Points on a hilly landscape, in no order, each with its height.
A ball rolls from a point to whichever of its 2 nearest points has the largest drop for the distance, and stops where none of them is lower. Distance is the straight distance between rows; heights are no part of it.
mebop height 441: [84,79,96,82,124,128,69,68,114,94,60,85,104,111,125,104,77,94,108,91,95,124,77,109]
Vekot height 615: [85,80,98,51,127,123,101,81,113,109,75,102,94,120,102,95,64,101,107,120,88,117,113,93]
ziseg height 704: [103,94,148,91,84,80,123,123,73,104,84,125,105,118,84,123,115,90,68,89,90,81,89,110]
Lof height 614: [110,114,103,98,115,94,122,98,87,68,111,89,133,111,119,91,74,82,93,111,104,129,76,71]
kis height 646: [81,118,118,96,72,74,116,107,75,96,102,128,72,105,121,112,88,72,91,97,105,100,104,109]
gud height 254: [63,133,90,144,85,58,103,98,104,95,94,100,99,96,112,104,103,106,103,111,98,98,120,86]
rozu height 365: [98,79,114,112,106,127,74,113,107,152,114,114,98,63,74,81,122,100,135,78,75,58,102,143]
vika height 449: [88,90,132,84,104,127,123,109,96,89,87,105,102,125,99,129,89,98,78,120,80,107,90,82]
tesi height 535: [104,86,110,85,146,108,87,104,70,81,94,102,106,96,105,106,92,89,93,95,103,123,110,99]
neso height 675: [112,99,128,86,88,118,121,76,112,93,69,96,133,120,107,125,75,100,108,116,81,109,83,71]
mifis height 637: [85,108,79,94,95,83,80,105,79,87,112,107,46,85,128,100,109,77,86,61,119,108,100,111]
rok height 611: [97,127,104,131,99,69,97,105,75,94,102,102,107,81,94,112,107,89,97,95,128,91,119,106]
pera height 278: [107,78,114,63,125,102,103,111,108,133,64,103,111,89,73,119,125,107,75,79,92,75,122,122]
bodon height 218: [123,113,75,68,139,88,95,83,92,104,116,82,116,78,105,72,78,109,91,100,105,114,112,81]
dof height 343: [115,87,129,80,109,89,124,112,104,134,68,108,114,100,77,103,124,116,88,106,87,81,132,105]
fazib height 399: [96,89,71,85,119,109,94,94,98,69,126,83,109,112,117,83,78,94,79,114,127,134,61,82]
Tovu height 690: [91,83,134,74,112,89,100,122,78,109,78,122,100,114,88,126,116,98,60,93,99,93,96,119]
Givun height 183: [84,106,92,150,74,95,68,101,109,98,121,120,83,96,84,82,122,110,116,107,109,76,74,139]
zed height 747: [121,96,110,96,84,101,76,120,107,99,116,125,81,116,69,138,97,103,88,102,102,85,57,124]
Seb height 402: [115,98,64,82,97,95,93,110,91,63,124,82,111,98,119,87,86,94,66,85,130,132,69,94]
gen height 23: [63,92,88,143,95,99,63,91,110,106,109,115,111,88,86,81,143,110,136,108,95,80,93,139]
belos height 619: [79,121,88,109,88,71,72,102,82,105,106,118,63,77,111,125,114,87,88,64,121,93,108,116]
godol height 401: [99,69,69,91,121,108,71,68,106,86,109,73,83,133,135,87,102,111,113,86,110,137,53,82]
Kam height 758: [120,105,95,116,79,107,77,130,116,97,122,113,69,97,79,125,110,101,88,85,103,82,67,126]
tatub height 636: [95,89,116,93,101,116,126,77,87,68,102,98,126,127,124,103,72,75,115,109,100,130,65,66]
kufe height 323: [93,123,94,127,48,71,107,120,86,75,108,124,93,101,101,107,95,95,106,80,114,75,107,113]
ves height 312: [101,100,100,131,103,124,60,100,117,127,120,100,86,65,86,84,133,104,125,83,87,66,90,141]
kuzu height 409: [87,88,130,117,94,127,94,111,91,135,107,118,119,75,74,66,124,95,141,97,82,54,107,145]
dosi height 730: [97,111,145,101,93,89,131,101,78,100,85,99,95,103,117,108,103,79,82,99,75,98,117,80]
fef height 497: [103,104,126,126,97,92,99,108,107,132,95,110,93,89,87,112,125,114,106,114,90,78,122,126]
Gugag height 331: [111,61,51,74,94,98,120,99,103,81,150,110,89,115,142,79,78,100,96,92,135,123,70,101]
maf height 522: [117,116,70,101,97,96,83,94,84,100,125,88,84,79,105,111,107,123,57,84,118,106,84,88]
Tefam height 583: [111,139,94,118,103,82,121,108,100,110,107,80,122,82,95,72,84,110,112,100,90,90,143,67]
Gode height 277: [137,123,78,76,125,91,92,90,103,105,101,88,117,78,87,98,89,118,102,104,110,109,122,88]
zur height 751: [93,104,130,73,106,92,126,85,108,104,107,92,93,126,132,95,93,74,100,141,87,125,90,64]
Bur height 557: [94,100,89,97,132,108,83,109,78,80,108,86,77,90,113,98,97,86,80,89,110,116,104,95]
bos height 413: [84,77,123,73,85,116,118,106,93,83,89,127,107,133,117,129,81,93,91,108,97,125,70,85]
Paf height 597: [97,108,108,109,124,97,123,117,79,72,128,87,112,110,130,72,82,69,92,108,102,130,90,75]
nena height 289: [61,77,122,146,83,91,97,91,102,107,86,114,126,112,84,82,152,102,142,101,69,74,112,116]
Kiti height 773: [109,108,76,76,120,112,92,67,91,90,112,103,89,92,109,111,78,106,78,106,110,112,79,90]
pafa height 398: [100,75,113,114,107,115,90,124,115,148,90,91,105,83,77,106,148,101,106,87,99,61,133,135]
nibaf height 638: [104,84,94,46,114,111,75,77,116,116,65,104,99,114,89,105,76,116,111,106,92,114,115,94]
gero height 177: [54,80,110,138,90,97,81,91,98,115,96,122,130,98,90,91,146,91,143,105,86,79,98,144]
gimes height 585: [118,90,104,60,124,96,94,105,111,108,57,90,136,94,76,107,92,96,114,88,98,114,129,107]
vik height 340: [106,107,112,91,115,113,101,101,110,90,77,94,97,96,85,126,88,83,81,109,89,96,98,117]
kor height 592: [113,129,113,130,103,82,108,107,92,94,92,87,112,79,86,101,106,92,105,111,108,84,125,106]
rafo height 366: [53,124,66,132,91,61,96,102,91,84,106,97,101,88,125,86,88,105,77,93,111,114,109,86]
rogur height 336: [84,62,96,90,90,116,137,95,112,79,124,120,110,130,140,104,77,90,122,105,120,143,60,87]
fim height 368: [119,83,55,66,84,107,102,107,95,68,135,100,96,98,138,85,84,102,77,70,127,128,75,102]
tole height 559: [133,96,109,71,108,93,123,119,97,116,73,94,137,99,65,102,101,96,122,92,97,101,143,96]
meva height 540: [104,116,125,113,87,113,126,110,113,104,82,84,87,107,75,92,95,96,102,129,78,73,128,89]
leg height 226: [108,120,77,101,88,117,110,102,114,73,112,100,86,89,94,128,77,86,69,94,113,93,67,109]
geba height 444: [133,85,105,94,94,130,106,116,124,122,94,113,97,94,54,80,107,111,124,111,79,79,117,134]
nuna height 674: [88,91,116,77,101,96,95,127,99,97,83,113,79,101,110,125,109,83,64,88,100,120,98,122]
Vib height 506: [107,120,70,116,97,92,77,85,89,111,120,86,84,71,92,101,107,130,68,96,112,80,105,91]
datu height 443: [97,77,134,116,77,93,130,107,103,141,78,101,112,102,88,67,150,107,121,97,76,57,136,106]
niza height 456: [81,88,120,142,97,94,96,119,99,133,87,108,117,88,93,113,142,106,112,94,95,71,126,135]
Zuti height 715: [122,97,112,84,100,118,92,86,118,97,69,105,124,115,65,124,78,121,110,110,90,86,92,111]
kune height 491: [134,95,106,90,91,115,130,116,111,120,88,109,96,102,60,92,92,115,119,111,77,90,131,105]
vafi height 590: [102,105,95,60,116,117,117,100,108,96,85,90,96,108,85,90,67,91,106,120,91,104,128,80]
suvos height 396: [146,97,92,99,107,125,86,103,125,122,103,104,95,81,64,102,113,118,127,93,85,82,111,128]
torad height 356: [97,70,72,100,130,109,78,82,108,86,120,81,118,129,127,79,77,105,106,106,121,140,53,84]
Rabe height 718: [100,89,149,81,86,89,130,108,72,90,80,109,95,125,114,112,109,73,71,93,84,105,91,87]
Vizu height 598: [114,125,86,128,90,84,115,113,117,117,101,85,113,83,79,65,105,113,136,108,95,87,144,90]
lur height 52: [79,111,70,99,70,100,133,96,94,86,135,90,98,88,118,82,78,85,59,113,134,108,75,85]
lelu height 335: [109,88,107,87,118,112,86,116,106,129,77,83,96,81,77,124,130,99,91,80,96,81,134,117]
Gavim height 429: [71,121,70,117,104,64,76,92,80,92,110,80,92,78,112,75,104,93,75,86,128,103,113,94]
Parur height 536: [132,114,115,78,107,86,122,110,97,117,88,95,123,95,85,95,93,103,122,105,83,108,141,77]
Loru height 222: [104,77,74,68,139,119,79,65,96,96,104,89,101,107,116,82,68,119,115,100,98,125,98,78]
soker height 161: [100,126,85,107,73,103,125,99,94,77,119,106,89,94,104,113,79,89,73,108,122,90,77,93]
Sosep height 423: [118,111,90,54,119,108,72,74,112,105,69,65,99,103,101,109,126,109,122,67,93,121,94,80]
mize height 479: [97,86,136,70,116,108,111,112,97,99,75,97,115,125,99,111,96,108,86,125,86,117,107,78]
Fova height 512: [106,87,113,69,134,110,82,107,86,99,84,97,115,108,99,114,94,113,96,107,99,126,120,85]
fikuv height 412: [91,125,88,152,84,95,103,89,97,103,116,104,98,86,92,95,97,129,97,112,93,72,110,94]
Nafuz height 288: [115,119,95,109,109,123,102,99,121,90,96,98,84,82,82,135,83,88,78,92,87,80,79,122]
lun height 521: [95,110,107,151,89,94,86,116,107,102,107,94,113,99,87,80,131,120,124,128,103,88,117,101]
gudum height 662: [91,93,109,75,98,90,108,109,87,85,96,127,78,111,121,118,90,76,83,98,107,123,91,122]
fefa height 478: [88,77,101,86,141,110,79,91,126,90,74,74,115,116,126,89,73,81,108,98,95,139,85,108]
Pidud height 742: [92,103,143,82,112,84,122,97,86,104,93,89,93,121,127,86,104,72,93,120,77,117,110,71]
vig height 341: [140,108,84,79,117,105,84,87,121,115,89,93,95,84,77,121,107,118,111,92,99,94,118,107]
Siz height 385: [89,87,140,142,78,92,113,101,90,120,82,97,112,105,85,86,140,108,126,95,69,63,131,99]
zeded height 762: [96,104,105,77,120,103,106,82,97,97,104,104,93,109,120,107,78,90,90,131,102,127,90,88]
delak height 565: [93,115,97,147,86,83,106,101,124,108,97,85,124,93,87,63,122,116,146,116,88,85,137,95]
sazad height 351: [80,128,91,165,79,72,110,85,106,98,102,113,105,90,108,102,107,122,107,106,83,83,105,92]
pata height 143: [83,89,77,89,81,103,139,106,86,72,147,99,96,107,124,68,77,80,81,112,138,118,73,77]
fined height 306: [93,68,76,97,142,107,83,67,113,99,114,82,116,127,130,72,64,108,124,117,111,127,76,82]
Vutum height 215: [80,85,64,92,81,103,141,116,93,73,145,109,80,100,143,66,73,78,96,94,131,106,97,99]
mur height 567: [80,114,95,130,62,79,82,124,119,110,104,124,62,97,105,130,112,110,91,89,99,89,100,123]
gireb height 656: [91,81,132,82,102,111,122,79,104,84,70,86,131,135,121,97,77,77,110,116,83,126,79,67]
Fiso height 389: [127,114,89,65,128,95,76,83,112,112,85,72,95,79,103,116,124,99,103,77,101,115,113,99]
Banu height 733: [124,90,124,91,103,106,82,98,96,105,94,121,110,117,56,137,95,116,98,110,91,76,74,116]
loze height 403: [119,85,129,95,83,90,137,114,113,149,77,110,107,99,77,78,133,117,109,103,78,74,139,106]
Sasav height 782: [103,89,70,83,123,116,93,61,91,89,123,100,80,95,130,103,88,97,81,85,106,121,61,96]
nosut height 596: [73,110,87,115,68,72,68,119,99,114,112,123,56,94,99,129,113,97,96,61,109,77,97,121]
sib height 395: [98,88,102,72,121,128,75,87,118,88,64,86,95,106,100,126,90,91,86,85,85,113,84,112]
lubov height 377: [86,78,100,71,89,124,120,113,105,75,119,129,89,122,127,114,79,88,95,114,121,130,72,86]
lup height 694: [105,98,116,78,92,125,110,78,121,106,54,101,132,119,92,116,60,110,112,111,83,99,92,95]
roko height 558: [125,134,111,83,120,85,119,113,102,105,106,86,126,92,99,76,80,96,112,102,85,110,135,63]
somu height 434: [98,83,81,76,111,122,59,63,91,88,95,81,78,126,127,104,102,116,107,78,103,127,60,80]
sur height 451: [93,84,117,124,88,117,100,104,95,137,96,111,129,83,86,70,138,102,154,105,93,68,134,129]
luvid height 470: [113,112,82,71,100,112,67,77,96,87,103,89,72,112,106,127,116,107,86,73,104,117,58,85]
lepe height 575: [97,114,86,105,127,99,100,112,81,71,116,78,100,86,112,80,82,80,76,102,117,118,100,91]
nito height 564: [92,121,116,92,105,116,123,102,102,94,93,86,88,104,87,95,81,89,95,131,88,81,128,73]
vuvo height 566: [109,124,127,138,78,95,116,100,102,90,89,80,98,103,81,90,108,89,110,118,84,72,120,91]
bufa height 537: [80,110,110,148,71,91,93,117,114,112,104,121,78,99,99,116,115,117,99,114,91,85,103,119]
Nisa height 406: [78,102,107,148,53,67,102,125,86,85,100,125,103,115,97,114,124,108,117,88,105,86,114,102]
vuzod height 474: [87,103,121,159,59,82,95,112,95,92,103,104,105,118,89,92,140,111,124,116,96,89,106,90]
lig height 141: [113,93,70,76,149,101,80,79,103,100,122,72,96,99,120,70,83,106,95,99,98,126,90,82]
bebur height 249: [109,126,86,120,42,84,129,117,90,67,116,113,100,98,107,101,83,95,89,90,121,79,90,97]
vesu height 631: [78,122,109,113,91,75,98,112,71,100,97,122,80,89,108,120,99,84,90,90,111,97,117,112]
maku height 290: [93,57,65,92,103,111,122,94,117,86,143,115,99,120,140,97,78,99,112,95,132,140,60,88]
luf height 259: [112,113,92,136,93,107,69,90,111,112,123,107,84,74,81,83,127,118,113,104,104,70,85,138]
fubuz height 498: [129,116,86,94,106,101,71,90,98,98,112,100,82,89,92,136,115,117,83,89,106,107,80,95]
nelu height 541: [111,109,67,93,88,105,99,95,100,101,133,83,94,83,107,107,94,121,47,109,123,112,71,81]
bila height 628: [121,109,84,120,84,99,120,111,108,125,99,108,100,84,62,67,108,101,145,101,101,87,144,111]
fav height 464: [83,115,68,150,89,90,83,94,93,100,111,93,96,77,83,99,105,129,87,90,114,72,108,104]

Where does a ball stop that starts at each point below?
nelu | gud
kuzu | gen
Banu | maku
fubuz | lig
Vizu | soker
mifis | maku
Kam | pera
fefa | soker
mebop | soker
belos | pera
Paf | maku

Call two points neighbours if one is among the 2 nearest of the other. Go from one point of each pair to the other, from neighbour to neighbour, staying as low as possible. Name the highest point that can't be avoided.
lig and lur | Seb
soker and gud | maf
maku and lur | Gugag
gen and pera | datu
